Each row is a point on a tangle of strands that fork and nearly touch. The rows are in no order.
Points whose rows are less than 82.2 apart are linked; no others are. Some points are linked to none.
<720>: [  8 -15   1  -3  -1   9 -29 -11  17  18 -10  57 -21  14 -24   7  18   2
   4  13 -52 -48  34  40]
<814>: [-34   0 -19  13   9 -28  37  -1 -31  -9  -7 -59  24 -41  63  -6 -14 -23
  10  -4  45  10 -16   5]
<396>: [-23  28   9  18  -2 -57   5  13 -23  31  15 -22  -3  -6  41  -6  23  -2
  47  -2  14  21 -10   2]
<25>: [  2  -4  21 -21 -24  30   1 -27  11  -7  -2 -25  11  14   0  47  11 -23
 -48 -14  -7  22  43  -3]
<381>: [ 12   0   2  23   6   1 -47  -2  -7 -37 -45  35   3 -12 -12  -1  12 -12
 -20  21 -58 -51 -22 -14]
<676>: [-32  -6 -10   9  14 -19  47  20 -30  22  17 -52   7 -41  52 -25  10  -3
  28  -8  49  13 -17   6]
<39>: [  8  41 -45  -1   8 -31 -32   9 -21 -37 -29  27  -2 -24  27 -13  -7  -7
 -34  -6  21 -42 -63   2]
<297>: [  1 -30  33   6  12  42 -23   8 -18 -27 -26  50  -1  -7 -50 -21  18  19
   0   8 -79 -54   5  -9]
<549>: [ -8  19  -7   9   0 -36   8  27 -49   3   1 -14 -27 -32  -3 -33  12  20
   5  11 -12 -10 -62 -36]
<648>: [  9  30  24   4  31   8 -24  16  19   8  15  24 -21  21   6  -9  30  -6
 -15  -9   2  -1 -14 -13]
<118>: [  3  40 -33  11   8 -22 -38  -7 -26 -51 -45  13  29  -8  35  -9 -15 -21
 -30 -22  24 -37 -41   6]
<15>: [ 23  16 -19   8  -9  34 -28   8  16 -48 -39  43  26  18 -11  -4 -28 -29
 -27 -12  -1 -55  -6  23]
<459>: [ 21 -28  30  -5  14 -34  42   5  36  45  28 -21  10  23  27  -4  -9  39
  45  14  29  81  27 -14]
<630>: [  7 -33   9   7  -2  49 -12  -7   6 -25 -24  43   8   5 -53  -2  -9   1
   6   5 -52 -37  22  15]
<816>: [-32 -17 -31 -31 -28  10  35  -8 -28  35  17 -42 -10 -24  -4  -1   7  22
  17 -11  34  19  10  11]
<755>: [  0  28  34  23  26   8 -39  21  10  -8   2  43  -6  21   8 -17  39  -2
  -4 -12 -20 -28 -14 -20]
<273>: [ 11 -18 -33 -21  -4 -15  -1   1  32  50  24  17 -39   5 -16  -6  -1  31
  16  19  20  -1   6  29]
<89>: [-11  20 -25  25  -1 -29 -13  -1 -40 -40 -27   9  13 -29  -6 -20 -20   0
   2  16 -10 -27 -59 -20]
<222>: [ 29 -14 -33   0 -15  21  -1 -10  33 -36 -23   5  13  10 -31  20 -56 -32
 -16  20  -2 -11  19  23]
<139>: [ 28  -2  -7 -16   9  37 -12  26  14  -9  -7  60 -34   2 -35 -18   8  -1
 -40   0 -31 -62 -17  12]
<718>: [  1  -7 -24  -2 -18 -42  -6 -13  -7  31   7 -18 -25 -12   4  16   5  16
  16  25   0  25  11   8]
<32>: [ 16  33 -50 -11  -4  -9 -35  13  -9 -13 -19  33 -29 -18   1 -11  -2  -8
 -40   3   0 -51 -43   7]
<808>: [-31 -15 -10 -26  -8   0  41  -2 -30  35  12 -65  -7 -29  19   3  16  15
   2 -10  33  39   5  -8]
<303>: [ 10 -17  22 -26   0  47 -13  -7  19   4  -8  30 -10  18 -28  25  25  -7
 -28 -16 -28 -17  50  25]
<410>: [-28 -24  59 -22  -7  40  32 -27 -12  -7  22 -43  33   9 -16  17  -4   9
 -13 -40  11  41  35 -31]
<406>: [-13  27  49  42  32   6  -1  20  -4 -21  13  22  34  25  11 -35   3  -5
  33 -22   9   5 -34 -29]
<151>: [-15 -13 -28 -45 -24  17  16  -3  -5  36  16 -25 -19  -7 -18  13   7  22
  -8 -13  28  12  17  15]
<642>: [-35   5  -2 -12   5  14  38  21 -46  24  19 -40  -9 -28  29 -22  21  10
   7 -28  35   6 -23  -7]
<784>: [ -3 -22  14 -20  -2 -28  27   0  12  50  31 -26  -8   5  15  -2  11  42
  32   3  31  55  24  -4]
<245>: [ 18 -13 -40   5  -8 -30 -16  -5  13  22   5  40 -48 -21 -36 -10 -16  18
  -5  36 -23 -48 -33  22]
<87>: [ -4   0  13  40  -7  -2 -49 -14 -21 -30 -41  11  20  -2  -9  12  17 -10
   4  14 -56 -19   4 -17]
<621>: [ 13  -3  29  21  16 -46  19  12  26  25  28  -3   6  18  19 -10 -11  14
  58  17  19  52   1  -9]
<369>: [ -2  -3 -44  -1 -10 -44   6  -6   1  34  11 -26 -16 -21   7  -6  -3  17
  28  27  22  16 -17  10]
<158>: [ -6  19  15 -11  19   9  -1  10  14  23  29  -5 -17  18  17   2  24   1
  -7 -20  25  20   0  -5]
<519>: [  3 -16   8  -7 -20  -5 -19 -20 -10   6 -21   0 -25  -6 -21  41  27   1
 -21  17 -50  12  44  -2]
<48>: [  7 -17  -6 -14 -25  -8  -4 -24   0   8  -8 -15 -17  -5 -13  39   7   3
  -8  26 -22  35  37  -1]
<144>: [ 28  -4   7 -22   0  47 -17   6  32 -10 -20  15  -8  20 -15  31  13 -36
 -55  -9 -22 -22  37  22]
<638>: [  9  -3 -13  26  10  -5 -10  -8  13 -31  -5  30   9  -1 -29 -11 -32  -4
  11  27 -12 -13 -28  -1]
<276>: [-20   2  48 -12  -4 -27  33   2 -32  34  25 -52   6  -4  25  13  34  10
  36 -27   9  60  33 -17]
<324>: [-22  13 -12  -8  -1  -6  17  23 -44  20  17 -22 -28 -29   6 -25  22  18
   3 -10   8  -1 -39 -17]
<86>: [ -6  30 -24   6  15  -3  -4 -12 -18 -48 -24 -25  35 -12  48  -4 -28 -37
 -35 -28  40 -15 -36   1]
<214>: [-12   9  13  14  17  16  15  -1 -10 -27   6 -30  22  -7   7  -9 -18 -17
 -12  -9  16  20 -24 -29]
<439>: [  5 -15   7  36   2   1  -7  -8  20 -20   3  59  11   4 -45 -23 -29  14
  37  26 -26 -26 -27  15]
<566>: [ 23  14 -39   6  -9  12 -14  -3  20 -51 -35  14  27  10 -12   4 -51 -40
 -24  -2  16 -36  -3  22]
<172>: [ 10  10   5  -8  -2  32 -12  -9  12 -16  -9 -13   2  12  -2  28  10 -26
 -52  -7  -7  -1  19  -9]
<325>: [-10  34  55  38  24   6 -30  23 -12 -19   2  30  22  21  11 -27  31   1
  27 -20 -14 -23 -31 -34]
<190>: [ 12 -18  24  20   6  36 -40   9  -8 -33 -48  46  13 -10 -23 -14  22   4
 -14  13 -73 -60 -11 -14]
<831>: [  5 -28   9 -27  -3  22 -17  -8   4  21 -10  41 -30   6 -35  19  26   5
 -18  -4 -47 -31  48  35]
<665>: [  1 -30 -20 -43  -1  -3  17  -8  21  56  33 -12 -29   3 -13   1   3  45
  17   0  33  29  28  14]
<734>: [  7  31 -39 -26   4  23 -11  20   5  -7  -2 -11 -18  -3  15  -1   3 -17
 -53 -19  31 -18 -24   5]
<449>: [  8 -31  11  17   3  28   0 -14  27 -12  -4  54   9  19 -50  -1 -23   6
  29  20 -29 -15  20  21]
<23>: [  7 -31  35 -28  16 -26  10   0  23  40  33  18 -37  13 -34  -6   5  50
  36  -2 -10  42  41  -7]
<446>: [-11  29 -21  16 -10 -53 -11  16 -45  -4  -7  15 -18 -33   1 -36   9  14
   4   9 -19 -32 -73 -26]
<308>: [ 26  13 -31 -21 -26  52  -5  31  -5 -41 -34  23   8  10 -23 -13 -24 -32
 -47 -18  -1 -66   0  10]
<142>: [ -2  24 -23 -26  -1   8   0   5  12  24  15 -27 -14  -2  32  10  13 -12
 -34 -11  38  10  -5   7]
<305>: [  0 -16 -26  -2 -16 -18   4 -13  30  39  22  26 -13  11 -16  -4 -16  26
  44  22  15   3  11  35]
<586>: [ 14  24 -45 -29 -23  44   0  28 -12 -26 -19   0   2   1  -9  -5 -16 -24
 -57 -19  18 -47 -10   4]
<332>: [ 23   1 -31 -15   9  22  -2  22  28   5   9  34 -35   1 -27 -18 -10   3
 -21   8   9 -35 -25  12]
<534>: [-10   0  35 -21 -15  13  10 -24  11  13  17 -22  13  24  21  36  22  -3
 -22 -23  11  40  43  -7]
<771>: [ 20 -13 -27 -35  -3  26   1  14  28  27  19  28 -44   8 -39  -8  -3  19
 -14  -1   9 -22   5  28]
<264>: [ -4   0 -18  28  -5   1  -7 -11 -20 -39 -19   7  13 -15 -24  -7 -30  -9
   8  21 -23 -10 -27 -18]
<8>: [  5 -13 -16  11  -9   0  11 -26  26  -6   5  -9  21  11  -7  13 -44  -5
  20  24  13  31  12   5]
<124>: [  5  12  56  18  28 -38  34  23   4  10  35 -48  19   9  44  -2  10  -9
  36 -15  14  61   6 -29]
<290>: [-21  13  49  -8 -18 -13   4 -19 -17  22  16 -32  10  19  33  31  43   5
   6 -26  -1  47  43 -17]
<152>: [  7 -29  31  16   5  -7 -17 -18  24  13  -2  62  -8  22 -30   6   1  16
  39  26 -50 -14  35  34]
<358>: [ -7  -1  26  14  -8  12 -30 -15 -17 -18 -24  -7   8   5 -11  24  31  -7
 -10   5 -54   4  26 -28]
<64>: [ 14 -29 -16   3 -22  25  17 -27  34 -25  -2 -11  25  12 -29  21 -56 -16
  -5  20   3  16  31  13]
<666>: [ -3 -21 -19  -2 -15 -14  25 -20  22  18  10 -31  22   4  25  11 -27   5
  19  22  36  42  19  14]
<147>: [ -4  15  27  19  36 -21  17  19  -5  -7  18 -35   7  -5  28 -13   7 -15
  13  -6  16  37 -27 -33]
<344>: [  6  10  66  10  16 -33  33  27 -21  17  31 -41  11   8  11   0  20  10
  53 -29  -5  63  16 -32]
<295>: [-17   1  34  20  -1   3   0 -12   4   8  19   7  16  32   6   4   3  10
  39  -7   4  26  21  -1]
<482>: [ -6  19 -16  14   9  17   2  -7 -15 -42 -13 -28  32  -7  19   0 -30 -27
 -28 -10  18  -3 -28 -15]
<312>: [-28  -3  -6  23  12 -42  35 -15  -2  -2   2 -57  40 -19  76   5 -24 -26
  22   0  49  23  -3  13]
<379>: [ -6 -13   0   9 -10 -35  35 -23  20  13  11 -53  38   7  72  19 -25 -11
   9  12  41  51  22   7]

Follow the links from the first point to the second, and from the first to the third. Name the last point that the two ways share.
<534>; <89>; <87>: <449>
<358>; <642>; <534>: <449>
<549>; <8>; <771>: <642>
<734>; <816>; <549>: <642>
<139>; <459>; <264>: <665>

A fork is a point with three links, a tip a point with one. Leave the first point through the second and follow the links. Name the first fork or tip that comes.
<87>; <358>: <369>
<446>; <89>: <449>
<264>; <89>: <642>
<222>; <566>: <406>
<276>; <344>: <32>

A fork is a point with three links. Follow the links from the first point to the second and name the forks in between, in order.
<290>; <519>: <449>
<151>; <190>: <642> > <449>
<734>; <324>: <642>
<297>; <784>: <449> > <642> > <665>
<771>; <15>: <273> > <665> > <642>
